Points on a hilly landscape, in no order, each with its height.
A ball rolls from a point to the lowest of its 2 nearest points, and stops where none of them is lower. Distance is the straight distance between rows; heights are no part of it.
<944>: [101 147 103 110 149 127 130 115 134 121  88 130  92  99 150 128 119 117
 111 152 197 101 132 168 140 167 188 163 127  74 132 146 125 163 130 126
 170 114 108 153 166 158 100]  (h 6.01)
<1038>: [128 103 108 105 114 119 109  89 140 158 161 127  76 137 165 161 156 146
 106 130  99 157 141 128 207 143 135  95 128 152 153 176 148 120  74 107
 156 129 155 143 127  94 114]  (h 2.32)
<376>: [ 95 109 151  96 150 112 107  79 124 102 133  71 142 117 106 141 145 153
 155 109 126 120 117 173 117 118 145 109 102 115 132 114 143 142 114 104
 146 105 115 142 109 133 120]  (h 4.32)
<233>: [110 124 136  84 220 139 122 113  96  90 126 103 126 134  57 150 139 151
 148 135 148 125  96 106  83 146 142  98 118 122  99  99 153 155  90 133
 150 172 174 166 155 129 123]  (h 3.03)
<438>: [110  89 154 184  83 109  92 123 196 174 174 126 134 135 162 130 115 112
 148 101  89 159 144 112 166  54 145 142  78 167 151 128 103 124 166  84
  88 137  70 126 121 100 167]  (h 7.11)
<67>: [108 108 143 123 186 138 155 126 214  97 120  92  90  78 156 118 181  92
 172 152 127  82 149 169 128 144 129 132 119 121 167 163 132 131 140  83
 181  95  41 146 109  81 148]  (h 4.02)
<1200>: [144 168  90 135  64  98 129 144 102 159 140 198 114 120 181  98 115 122
  83 116 137 132 167 152 148 149 112 155 139 120 111 145  86 127 134 163
 134 102 139  94  99 143 119]  (h 3.74)
<895>: [134 146 154 152 132 104  93 156 191 119 175 131 109 118 112 189 162  99
 129  95  58 115 106 155 112 128 119 136 109 149 130 145  81 118 180  81
  71 129  65 100 130 111 157]  (h 7.34)
<108>: [123 159  87 128 161 114 135 150 141 151  93 159  81  92 145 152 135 126
  93 179 223 122 126 156 177 147 208 184 151  76 108 156 127 149 119 136
 157 124 121 149 195 154 129]  (h 6.16)
<575>: [159 132 143 161  80 111 139 136 114 121 131 158 163 166 129 106  80 134
 107 112 104 144 134  89 116 129  65  84 125 135 130 120 136 106 137 119
 105 107 137 109 111 116 133]  (h 3.98)
<387>: [136 127 128 116 129 147 136 134 188 136 102 107 112 106 177 143 136  85
 106 162 162  85 195 156 184 154 156 111 132  88 219 195 151 154 128 116
 163  68  80 137 126 116 126]  (h 3.86)
<908>: [130 103 144 115 118 133 163 130  84 103 118  77 124 161 118 134 131 150
 131 122  91 131 106 114 108 131  55  89 168 134  90  80 180  69 103  78
 160 119 142 145 109  91 114]  (h 5.19)
<117>: [138 155 127 159 191 137 118 137 191  87 107 132 108 120  97 131 140  86
 123 144 152 101 110 145 106 171 220 153 102  71 144 155 124 198 154 143
 130 136 108 116 183 180 151]  (h 6.39)
<776>: [103 100 139 152  73  82  84 127 159 170 161 133 113 131 141 148 126 147
 125 106 120 200 163 101 188 117 115 121 168 160 115 140 119  60 125 123
 126 116 151 159 127 114 153]  (h 2.28)
<379>: [107 182  79 131 101 111 136 114 113 127  85 176  98 118 179 109  90 139
 121 154 163 126 111 180 145 167 162 172 114  89 102 122 127 175 105 141
 170 106 127 130 151 151 108]  (h 6.15)
<92>: [153 163 108 136 130 137 127 148 136 150  88 141  99 124 119 148 144 165
 114 195 194 134 159 138 158 146 188 177 186  58  89 140 109 116 112 136
 147 101 143 144 184 163 110]  (h 6.30)
<870>: [ 95  69 143 126 110  95  91 108 130 117 139 109 156 124 123 101 113 137
 145  84 123 173 114  97 108  84  95  98  83 161 115 105 136 101 151 115
 139 143 152 156  97 105 177]  (h 4.56)
<607>: [143 135 151 115 219 121 128 122 170  93 104 129 120  90  95 127 129 112
 116 125 169 116 105 120  81 167 201 113 113 103 150 141 152 168 146 152
 130 145 148 124 160 162 167]  (h 6.23)
<1236>: [113 136 143 150 156  97  80 140 122 131 134 143 176 108  61 159 135 138
 136 105 152 146 100 119  77 119 149 156 123 122  89  98  94 133 168 165
  80 180 154 124 139 155 144]  (h 2.73)
<757>: [128 108  88 125  77 168 128 141  90 147 131 111 181 152 147  48  95  77
 142 113 107 122 178 134 136  70  70 153 123 140 114  85  92 119 131 130
 113 130 132 134  84 146  68]  (h 2.38)
<1029>: [138 125 137 167 109 124  74 131 204 152 174 124 124 124 123 165 149  95
 152 104  76 138 133 157 151  77 146 161  80 134 164 143  64 156 166  97
  95 114  62 109 120 110 166]  (h 7.22)
<1207>: [112 150 142 147 159 116 101 154 100 143 133 118 197 121  20 160 153 139
 161 123 143 120 122 145  60 113 127 171 151 113  74 101  75  99 177 189
  64 184 172 128 142 176  97]  (h 2.36)
<1352>: [105  77 124 172  61 116 117 139 146 143 174 128 149 164 128  85  86 115
 136 112  82 209 170  54 169 100  46  91 122 164  94 139 148  63 131  98
 125 147 149 173 105  93 144]  (h 2.96)
<486>: [116 152 138 148 152 147 153 116 181 108 117 127  70  82 167 100 144  84
 153 130 108  98  80 201 108 157 156 174  89 139 148 149 136 180 136 101
 143 113  63  85 108 103 156]  (h 5.48)
<581>: [114 113  91 127  61 104  97 101 165 157 137 164 100 151 170 113 128 144
 132 129 119 188 192 126 190 107 153 135 104 103 170 156  90 161 108 147
 150  70 155 133 116 136 134]  (h 6.14)
<704>: [ 94  94 170 113 177 110 167  87 194 100 102 100  95  74 151 124 141 138
 153 105 150 124  77 165  89 155 141 117 101 156 158 111 168 126 130 104
 159 123  97 126 112  88 187]  (h 4.93)
<1270>: [125 110  96 138  63 129 120  86 114 193 149 151 102 138 184 118 125 157
 129 127 101 155 111 140 197  70 142 163  87 151 125 150 103 148  96 118
 115 144 115 100 137 115 117]  (h 2.83)
<808>: [161 146 117 132 144 162 122 171 148 141 123 128 105 152 135 131 162 107
 134 176 128  82 138 146 159 107 144 169 125 101 147 143  95 144 109  96
 132 109  88 110 167 146 117]  (h 4.99)
<11>: [141 123 141  88  99 114 141 101  71 146 109  80 172 128 114 167 145 157
 123 113 161 144 162 142 117 103 121 122 167  97 120  81 124  69 119 171
 116 118 189 119  92 153  89]  (h 4.41)
<1274>: [117 106 136  62 152 117 124 111  85 127 110  82 139 127 145 134 134  93
  94 107 165  98 151 128 126 128 142  94 137  94 156 130 170 128 127 132
 140 109 129 150 126 143 111]  (h 3.97)
<640>: [ 87 124 124  93 177 114 153 108 145 132 100 121  86  61 147 143 151 118
 133 135 186  95 120 189 136 184 179 139 133 106 146 161 149 155 125 114
 173 128 107 143 150 116 132]  (h 5.84)
<821>: [136  90 146 127 157 153 141 127 192 103 137  85 102 101 180 109 163 101
 146 141  87  95 163 139 137 126 106 116 132 141 180 142 121 131 140  87
 175  78  53 123  69  85 165]  (h 3.69)
<116>: [ 98 128 141  98 187 120 155 139 124 126 116 117  73  82 124 114 137 129
 133 129 184 113  91 141 124 143 187 146 160 135 119 119 158 122 130 115
 165 141  99 145 164 141 164]  (h 5.61)
<533>: [137  95 119 158  93 165 131 146 161 111 147 175 117 180 175  53 108 119
 108 151  79 154 165  45 188  82 103 104 122 171 147 164 134 122 120 119
 112 115 120 128 128 101 164]  (h 5.67)
<114>: [137 114  99 125 124 166 145 132  76 121 117 144 150 150 144  57  93 107
 144 122 116 109 121 128 104  94 103 158 128 152 103  92 112 138  99 151
 117 161 147 123 114 166  89]  (h 2.78)
<389>: [157 160 160 130 177 139 167 146 125  97 110 112 132 110 109 144 135 114
 111 120 134  91 116 133  75 194  99  98 145  96 153 151 154 140 165 119
 131  95 124 105 135 147 140]  (h 2.47)
<820>: [140 104 141 120 130 114 136 122 107 134 151  97 146  90  96 147 156 159
 152 106 120 144 128 145  63 128  56 141 183 140 100  98  91  62 150 157
 124 147 178  97  82 125 126]  (h 5.20)
<232>: [133 105 156 149 102 115 129 172 143  94 166 113 104 152 172 130 114 133
 104 120  73 137 121  30 161 131  70  68 150 176 144 146 160  92 163  76
 102 122  82 167 110  78 175]  (h 5.22)
<40>: [109 109 117 112 156 169 158 123 188 133  92 131  82  76 160 172 139  71
 129 159 188  72 174 161 193 166 147 116 113 115 195 215 161 148 108  95
 170 121  84 166 158  90 121]  (h 3.52)
<274>: [115 115 155 122 143 136 134 145 131 101 142  91 112 136 157 102 132 115
 105 110  79 118 132  88 145 125  85  94 143 159 132 125 146 104 153  56
 150 103  69 157 112 103 165]  (h 4.89)
<1226>: [127 159  98 115 157 155 126 160  56 150 125 134 226 136  51 171 117 128
 147 124 163 122 124 128  77 116 123 171 158 121  66  73  82 123 151 203
  65 193 197 153 130 184  56]  (h 1.96)
<1007>: [110 122 135  98 118 110 127  82  65 137 154  84 148 134 101 151 142 160
 155  82 109 126  97 149 111 107 116 121 120 137 113  93 134 129 117  97
 123 137 135 124  91 107 112]  (h 4.59)
<102>: [162 155 151 139 158 131 117 149 141 127 173 132 117 129  90 194 175 103
 124 119  82 101 110 149 100 141 119 124 135 143 143 158 103 123 144 104
  96 137  93  93 150 124 126]  (h 7.46)
<996>: [ 80 122 123  93 149 110  92  55 126 124 120  75 150 121 123 191 148 162
 143 127 145 128 156 198 149 127 184  94  95  75 165 137 156 164 113  99
 151  99 122 165 138 125 100]  (h 4.55)
<523>: [ 84 134 154 103 164  86 137 107 113 111 145 126 111 103  93 181 136 178
 144  88 150 134  19 138  87 131 134 109  89 165 105  95 161 128 139 120
 121 172 140 152 144 101 170]  (h 3.66)
<1009>: [131  76 153 162  78 162 142 150 152 118 147 134 140 152 169  76  99 122
 112 122  70 136 137  32 161  90  88  83 119 177 152 145 167 111 143  89
 108 126  86 139  99 102 194]  (h 5.49)
<783>: [137 110 125 126  81 143 101  93 173 165 170 137 113 149 189  91 108  84
 106 103  86 135 133 124 193  92 136 119  58 143 182 156 107 198 117  94
 111 119  73 114  97  97 134]  (h 2.79)
<3>: [126 133 121 111 186 143 126 128 195 139 118 127  79  98 128 179 163 124
 124 171 162 105 149 137 178 167 168 111 117 127 186 210 149 164 105  95
 156 136 107 148 189 104 122]  (h 3.16)
<446>: [105 116 155 109 173 142 168 136 120 134 117 100  72  96 141 113 153 113
 136 110 119  91  86 122 121 124 143 150 163 170 116 110 156 109 122  90
 145 144  70 127 138 104 164]  (h 5.34)
<192>: [125 131 142 166 151 146 131 143 174  81 135 144  98 133 179  75 119 115
 122 119  88 143 102  90 110 169 110  85  59 187 168 154 168 183 140 104
 139 116  90 122  98  85 174]  (h 6.77)
<1215>: [116 160 125 138 158 107 130 141 139 137 114 144  90  93  98 176 155 172
 133 172 164 143 158 173 139 214 132 132 182  98 111 162 134  97 123 114
 167 111 142 128 178 109 111]  (h 6.62)
<723>: [135 132 143 127 119 132 148 120  95 121 154  88 123 142 102 160 134 155
 153 120  95 115 100 145 117 128  93 136 148 149  94  96 120  87 107  89
 122 128 118 133 134 106 100]  (h 4.86)
<398>: [104 133 153 116 116 103 136 106  76 108 107 104 158 149 128 127  88 145
 132  98 170 129  62 123 100 123 128  97  77 124 138  92 182 149 129 132
 124 140 151 141 126 122 157]  (h 4.26)
<859>: [120 113 126 139  83 138 102  69 141 186 148 130  95 142 180 113 119 145
 127 128 106 138 114 161 191  89 178 136  64 120 161 143 121 193 114  88
 122 117  71 109 136 116 126]  (h 2.48)
<1087>: [ 89 119  85  88 156 112 112  95  22 110 114 104 185 126  89 152 126 161
 124 128 205 130 106 147  72 120 166 140 119  69  85  70 127 156 121 190
 120 154 204 158 112 186  89]  (h 2.50)
<618>: [149 142 107 156 137 112 118 111 151 133 103 193 103  85 145  92 105 164
 118 143 179 170 118 117 115 163 179 157 136 120  96 151 105 140 133 182
 140 140 172 101 144 157 154]  (h 3.70)
<1238>: [115 103 106 141  86  93  90 108 159 133 122 180 118 129 148  90 110 155
 111 116 130 205 169 124 144 121 138 115 104 138 142 144 110 119 119 168
 154 109 186 140 126 139 154]  (h 5.98)
<1357>: [156 176 160 123 155 163 195 159  94  79  86 117 161 149 118 121 107  89
 108 116 123  44 110 122  74 171 109 103 139 103 164 137 170 167 155 135
 123  94 101  85 126 150 110]  (h 1.87)
<256>: [138 125  85 139 135 112 100 105 127 140 111 166 116  97 121 129 140 153
 113 149 157 145 138 135 123 150 172 161 141 112 101 127  93 136 100 174
 149 152 182 128 138 168 111]  (h 3.39)
<703>: [137 155 145 187 110 110 129 150 188 125 173 152 110 138 172 128 113 111
 109 116  70 150 111  95 119 148  98  86  81 187 151 152 136 137 150  90
 103 124  82 100 114  88 191]  (h 6.90)
<1205>: [104 147 134 128 141 121 129 107 132 107 124 109 109 111 155  79 127  81
 161 107 100  92  94 191 107 123 125 154  79 125 141 114 115 193 155 101
 149 107  60 118 100 122 125]  (h 5.65)
<1159>: [141 142  94 147  76 133 125 179 127 135 138 163 168 159 147  62 101  94
 110 143 115 136 214  83 150  93  93 140 167 128 128 129  83 105 143 146
 101 114 122 139 122 155 121]  (h 2.35)
<492>: [ 92 127 135  77 211 107 115 111  89  94 140 107 128 124  79 161 132 140
 137 103 150 110  56 133  81 130 146  96  78 131 118 119 154 188 131 128
 130 154 129 163 158 129 135]  (h 3.31)
<325>: [157 141 139 166  56  96 134 126 117 119 110 183 160 153 102  98  76 155
 132 125 149 174 118  84  82 127  52 102 121 128  90 110 147  87 131 161
 119 126 183 102 112 123 141]  (h 4.30)
<155>: [ 99 152 152 131 121  94 117 106  92 128 116 139 142 122 103 184 109 178
 139 105 147 160  48 139 107 140 155 125  96 129 111 101 152 135 141 133
 118 154 134 137 148 111 144]  (h 3.96)
<212>: [116 118 125 157  84  99 103 119 153 158 173 142  78 129 156 167 152 151
 119 136  92 184 139 115 187 123 118 122 121 161 125 149 116  97 116  95
 117 130 133 138 130  82 155]  (h 1.72)
<1296>: [161 120 164 160 136 123 157 132 162 127  75 160  83 131 123 126 102 174
 126 162 144 138  96  75 128 135 177 120 141 147 133 140 175 109 110 147
 144 123 139 109 182 128 174]  (h 4.31)
<278>: [130 103 115 123 125 160 115  99 193 131 150 126  80 142 196  84 124 107
 127 134  85 151 141 110 190 124 132  94  56 143 193 164 133 209 120  69
 156 102  61 152  82  79 148]  (h 3.04)
<1348>: [152 154 106 175 100 119 108 185 148 147 143 205 128 156 125  96 116 104
 101 142 103 144 158  69 155 106 120 140 141 152 122 156 104 125 129 149
  80 149 132 117 157 150 117]  (h 2.76)
<893>: [169 168 109 124  73 132 163 156  99 146 155 156 131 128 182  96 113  82
  97 120 108 102 153 159 138 136  72 159 153 154 127 125  81 120 132 130
 119 104 133  64  93 126 107]  (h 3.32)
<628>: [154 146  92 107  90 177 161 144  84 137 107 140 188 171 124  83  91 116
 141 140 135  94 145 117 117  99 107 164 148 128 100  87  97 116  92 179
  76 147 176 129 131 172  52]  (h 3.10)
<894>: [164 181 147 150 139 122 162 173 102 135 159 134 131 126  94 182 152  95
 134 102  78 102  73 165  73 143  94 148 168 156 102 115 103 116 185 130
  80 143  91  85 149 134 118]  (h 7.61)
<479>: [147 177 132 160 123 107 100 143 133 130 118 153 106 127  86 185 138 185
 126 175 141 160 136 150 147 171 156 139 173  86 102 138 107 102 130 137
 136 111 152 139 196 136 109]  (h 6.46)
<622>: [117 112 113  86 114 118 101  72  78 120 106 102 185 126 109 146 129 148
 122 126 176 132 136 155  81 101 170 125  94  76 148  92 128 162 118 167
 109 137 178 133 102 168  91]  (h 2.80)
<976>: [159 126 127 112 137 103 106 140  98 132 172  99 140 102  97 184 181 151
 110 113 106 134 168 138 103 156  66 106 177 119 126 137  86  96 156 164
 129 124 180 110  87 124  95]  (h 4.80)
<691>: [136 108 162 148 120 136 116 115 122 104 170  93 174 151  90 141 122 115
 154  76  80 119 111  97 103  80  59  97  71 152 127 111 132 129 161  87
  73 146 110 107 101 105 144]  (h 3.93)
<770>: [155  99 166 118 178 126 143 117 126 133 110 109 124 100  76 129 137 170
 147 138 181 137 100 100  71 121 150 137 161 122  79  98 113  95 122 166
 132 173 206  99 132 138 147]  (h 5.80)
<66>: [151 138 103 157  84 143 105 163 102 129 145 183 175 193  97 104  84 124
 121 133 100 146 168  42 137  99  82 114 130 135 124 147 116 115 100 152
  98 164 168 133 144 141  84]  (h 3.12)
<906>: [144 113 113 104  69 127 147 140  53 177 130 101 189 140 113 169 120 155
 124 103 132 130 152 110 136  97  83 132 183 148  93  94 133  56  95 168
  80 160 181 131 100 129  74]  (h 4.03)
<718>: [ 91 134 115 126 132 104 109 139  84 134 154 118 125 114 143 102 127  97
 138  76 117 127 112 178 106 122 134 157 112 139 123 100 116 143 166 117
 134 126  82 126 101 138 134]  (h 5.82)
<1268>: [120 139  96  82 205 139 114  99  58 123 131 115 145 136  76 185 137 150
 136 148 171 113  98 137  82 163 160 137 128  95  72  89 132 176 103 170
 145 161 190 168 130 154  74]  (h 2.75)
<1122>: [136 160 110 146  93 152 124 123 107 169 117 161 143 142 134 126 108 120
 145 141 133 116  90 152 144  88 186 200 112 123 113 108  95 153 109 155
  97 159 115 102 153 156  96]  (h 6.41)
<449>: [147 109 135  73 127 105 112 121  92 138 127  74 162 125 129 145 163 111
 111 103 145 119 175 149 137 115 137 115 154  96 151 101 117  98 129 152
 117 103 135 140  92 148 101]  (h 4.25)
<902>: [134 150 108 130 116  89  90 151 102 133 170 151 153 103 128 150 169 135
  85 119 125 150 180 149 120 190  77 121 157 123 138 145  67 116 160 160
 126 110 168  92  89 134 117]  (h 4.46)
<1040>: [124 111 147 107 151 103 137 112  96 132 124  94 140  98  55 155 140 180
 145 132 162 147 118 151  71 153 102 132 202 119  65  79  92  58 128 180
 133 155 207  99 106 130 111]  (h 5.52)
<591>: [121 137 134 177  78 113 111 130 183 158 183 149 106 133 186 111  99  91
 120 101  55 174 119 123 136 108 133 142  66 189 142 137 114 144 157  88
  84 133  59 115 100  82 185]  (h 7.01)
<520>: [174 138 142 142 128 159 159 149 130 143  83 155 129 152 104 115 122 157
 132 178 137 108 114  66 156 125 178 134 193 129 110 128 146  92  84 146
 122 123 140 115 188 144 128]  (h 4.61)
<720>: [108 148 140 152 197 159 131 153 204  85 106 138  87 110 131 105 143 109
 138 158 135 103  92 140 107 155 180 121  98 127 165 165 147 165 155 109
 138 127  75 128 186 125 171]  (h 6.53)
<128>: [115 138 127 125 162 143 138 152 136 134 149 126  68  99 170 117 150  98
 118 130 101  91  76 128 141 108 135 146 106 178 136 157 160 142 131  87
 128 162  42 118 148 102 155]  (h 5.07)
<266>: [128 108  98 165  68 121  98 132 160 125 138 181 108 168 146  67 106 119
 131 137  91 189 163  91 147 111 100 118 115 160 123 150 104 121 106 153
 143 123 162 123 114 102 133]  (h 5.83)
<1148>: [115  85 139 145  61 116 104 135 146 154 127 137 127 171 134 111  98 141
 107 113 119 189 168  55 173  83 111 100 165 157 119 139 159  48 121 132
 117 130 165 176 137 111 160]  (h 2.74)
<1307>: [150 117  99 133  76 126 121 122 188 147  98 143 102 161 147 125 142 143
 128 169 135 176 225 116 205 109 155 130 133  83 169 148 106 144  93 146
 164  56 160 123 125 139 104]  (h 6.27)
<1318>: [155  88 127 137 109 149 124 117 216 113 148 124 100 122 189  95 128  96
 128 139  70 136 178 117 182 139 105 112 102 140 195 149 116 154 112 109
 182  80  74 116  61  84 166]  (h 3.34)
<1074>: [131 143 119 131  82 112 110 129  99 120 134 151 154 168 120 131 114 143
 112 127 111 149 158 127 145 129 107 110 131 114 110 111 131 103 116 136
 134 105 152 140 130 140 102]  (h 3.63)
<553>: [107  71 150 123 119 122 103 115 140  98 170  82 156 139 138 118 127 134
 139  66  98 159 100  83 113  76  59  63  73 165 129 101 150 120 132  81
 113 149 124 139  69  79 174]  (h 4.28)
<716>: [117 135 113 128 139 146 128 128 154 114 122 144  60 149 138 158 141 143
 112 161 113 132 129 123 196 178 127  85 100 138 180 190 152 172  83  92
 162 132 135 153 156 103 117]  (h 2.81)
<1303>: [159 187 147 111 143 176 195 154 104 122 105 121 151 146 141 121 115  80
 108 134 102  40  90 151 125 147 137 143 148  97 155 142 164 161 148 126
 105 109  79  86 153 166  96]  (h 2.37)
<744>: [113 123 139 159 197 167 134 158 197  56 116 141  89 129 143  65 140 112
 130 163  80 108  99 103 100 144 133 109 105 159 156 156 147 179 163  98
 143 131  55 129 139 103 180]  (h 6.64)
<29>: [ 87 125 131  99 151 115  88 128  53 115 149 111 197 126  39 205 137 165
 148 103 147 135  80 123  71  80  95 112  95 118  88  87 124 109 140 164
  88 177 181 147 120 127 109]  (h 2.59)
<705>: [118 132  98  98 141 130 103 114  39 127 123 117 213 147  64 174 127 153
 137 134 174 136 118 121  78 105 129 134 110  97  78  67 112 125 119 200
  87 181 217 143 110 161  76]  (h 2.27)
<70>: [116 141 131  59 175 132 164 136  64 109  92  78 128 104 116 149 125  89
 104 114 173  87 160 149 111 186 106  82 169  90 144 141 185 144 142 129
 159  93 138 155 118 158 106]  (h 3.60)
<934>: [111  98 136 118 133 129  98 119 133 112 136  84 138 151 130 105 142 119
 136 111 107 134 154 124 168 100 135 110 121 113 139 107 127 117 125  86
 145  96  98 160 119 119 136]  (h 4.58)
<1285>: [148 118  56 115  77 181 148 113  63 168 109 175 179 160 123 130  99 144
 146 158 127 122 138 119 143  95 129 187 143 148  58  79 111 113  60 203
  94 155 193 145 130 164  38]  (h 3.40)
<72>: [182 158 136 140 114 159 135 171 136 146 112 136 120 149 119 153 147 131
 127 167 128  97 129 110 163 117 165 166 177 115 128 142 127 103 104 133
 110 141  99 113 166 142 117]  (h 4.81)
<286>: [106 129  87 114  81 152 127 133  57 181 145 136 176 162 121 138 120 137
 133 136 114 138 149 122 177 101 104 166 155 149  65 102 105  77  94 152
  99 157 174 161 127 143  47]  (h 3.68)
<1081>: [ 94 126 130 119 117 103 114 141  53 145 159 117 195 113  63 184 138 142
 137  74 148 130 103 154  63  88  46 128 125 128 101  91  96 113 188 158
  65 179 164 126  92 132 118]  (h 3.00)
<551>: [119  97 162 114 136 108 168  87 130 118  93 114 117 105 152 111 104 149
 140 103 141 107  69 128  93 146 142 106 102 146 160 122 189 145 139 114
 153 126 125 106 110 113 169]  (h 4.60)
<31>: [144 147 133 160 122 107 135 128 151 127  81 162  98 124 146 112 115 166
 129 147 152 167 116 128 106 166 157 132 130 124 126 147 144 137 122 138
 143 106 145 123 168 143 177]  (h 4.01)
<456>: [121 145 145 118 188 139 123 145 141 115 163 141  72 114 134 147 149 133
 131 107  98 102  66 137 119 145 145 107  81 170 150 167 164 168 127  90
 127 172  84 135 164  91 145]  (h 4.88)
<964>: [141 126 124 140  89 130 105 134  88 131 124 167 162 187  90 137  84 163
 125 128 124 152 134  65 159 103 105 109 129 140  81 119 141  88  98 155
 110 158 166 153 157 129  98]  (h 3.35)
<787>: [183 177 127 111  96 148 189 151 103 139 109 133 137 146 171 122 120  89
 106 120 106  64 139 161 124 156  88 144 153 130 147 143 139 126 122 134
 108  91 101  74  98 142  98]  (h 2.86)
<1130>: [126 118 142 118 184 153 152 134 194 104  95 104 113  80 153 106 151  81
 141 168 165  71 168 158 138 141 159 130 139  87 188 165 134 145 160  91
 183  70  54 143 125 129 147]  (h 4.19)
<221>: [108  98 143 106 168 129 147 115 141 117  92 105 101 104 125  91 144 140
 139 153 165 137 130 131 121 121 198 149 179 115 119 112 137 110  98 137
 176 125 140 154 135 139 158]  (h 5.81)
<509>: [109 114  89 118 136 116  80  99 119 119 117 134 144 116 131 121 129 143
 127 127 146 132 140 160 121 118 184 148 108 100 128 125  90 174 114 169
 125 130 150 127 140 180 105]  (h 3.09)
<1132>: [156 136 150 116 224 132 145 114 147 108 116 111 107  89  76 126 136 140
 140 147 187 109 110 124  65 178 182 146 181 105 108 121 124 125 123 154
 148 149 162  98 161 151 158]  (h 6.03)
<759>: [157 173 130 175 148 163 151 119 163 118 124 142  98 112 146 113 138  72
 150 152  88  91  65 204 109 130 165 182  82 130 137 144  93 165 142 119
 127 128  78  55 130 125 126]  (h 5.33)
<1266>: [146  82 160 123 126 127 144 134 113 101 110  85 127 145  85 129 129 168
 130 155 141 139 114  73 107 124  98  95 198 126  85 103 171  45 110 128
 137 132 166 143 124 112 134]  (h 5.50)
<561>: [137 134 149  99 161 127 184 141 125 109  88 117 126  86 113 134 121 113
 115 129 175  91 164 149 104 204  85  86 169 100 153 153 182 122 127 116
 168  86 140 119 120 134 121]  (h 3.11)
<1141>: [128 137 154 132 188 147 161 164 133 117 114 157  74 124 118 144 132 136
 117 150 123  96  68  94 115 178 142 108 133 164 131 169 184 141 118 111
 126 150  98 131 170 106 154]  (h 4.66)
<85>: [157 171 105 130  73  83 137 145 118 162 126 165 153 109 151 127 138 146
  89 115 151 145 175 141 121 167  96 126 187 113 113 127  98 100 158 174
 120 104 167  93  94 144 116]  (h 4.10)
<349>: [163 167 132 135 167 155 133 143 154 116 122 116 125 115 131 115 157  91
 162 166 123  76 103 171 110 119 155 190 140 109 128 111  89 143 134 123
 128 108  94  83 148 147 110]  (h 5.16)
<1103>: [111 101  97 144  75 147 112 155 119 137 138 148 186 174 127  36  81  82
 130 116 103 152 213  86 165  70  80 130 128 138 119 115 113 102 144 142
 129 128 134 166 112 145 101]  (h 1.98)
<481>: [121  75 134 100 159 147 181 109 124 111  88  89 108 123 124  90 142 146
 138 158 146 142 122 105 113 130 134 103 184 134 113 102 165  71  94 139
 189 126 151 137 126 118 154]  (h 5.77)
<1003>: [159 119 117 122 103 137 124 103 153 136  90 115 129 143 141 129 145 143
 131 175 153 140 201 140 146 111 185 136 154  63 157 117 114 115  77 160
 138  90 174 123 137 170  90]  (h 6.42)
<165>: [ 98 105 127 142  55 115 117 132 115 144 178 136 173 177 147  83  86  94
 108  96  88 182 182  84 175 101  51 102 106 149 103 109 123 117 141 101
 138 125 126 161  71 111 127]  (h 2.49)
<1162>: [124 117 159 130 106 119 115 135  96 124 156  83 213 131  77 163 119 112
 148  74 117 130 142 127  88  64  65 124 113 136 130  87 106  96 166 119
  68 153 149 113  91 143 115]  (h 3.50)
<952>: [116 172  97 132  66 144 138 108  76 144 113 153 141 153 150  98  93 159
 122 136 134 119  95 168 143 128 151 183 122 107  83  88 126 148 106 138
 124 127 132 131 151 153  81]  (h 6.29)

Where does a ball stop that starts at each point below?
<1130> => <212>
<618> => <1226>
<1238> => <376>
<703> => <1357>
<11> => <1103>
<820> => <1357>
<325> => <1103>
<575> => <1103>

Call two points neighbours if one is among the 2 nearest of the other. Go from one point of each pair to the other, from neighbour to neighbour, staying as low as possible. Name the highest point that can't be avoided.
<859>, <1357> => <11>
<376>, <1103> => <996>
<1103>, <859> => <1352>
<212>, <859> => <1270>
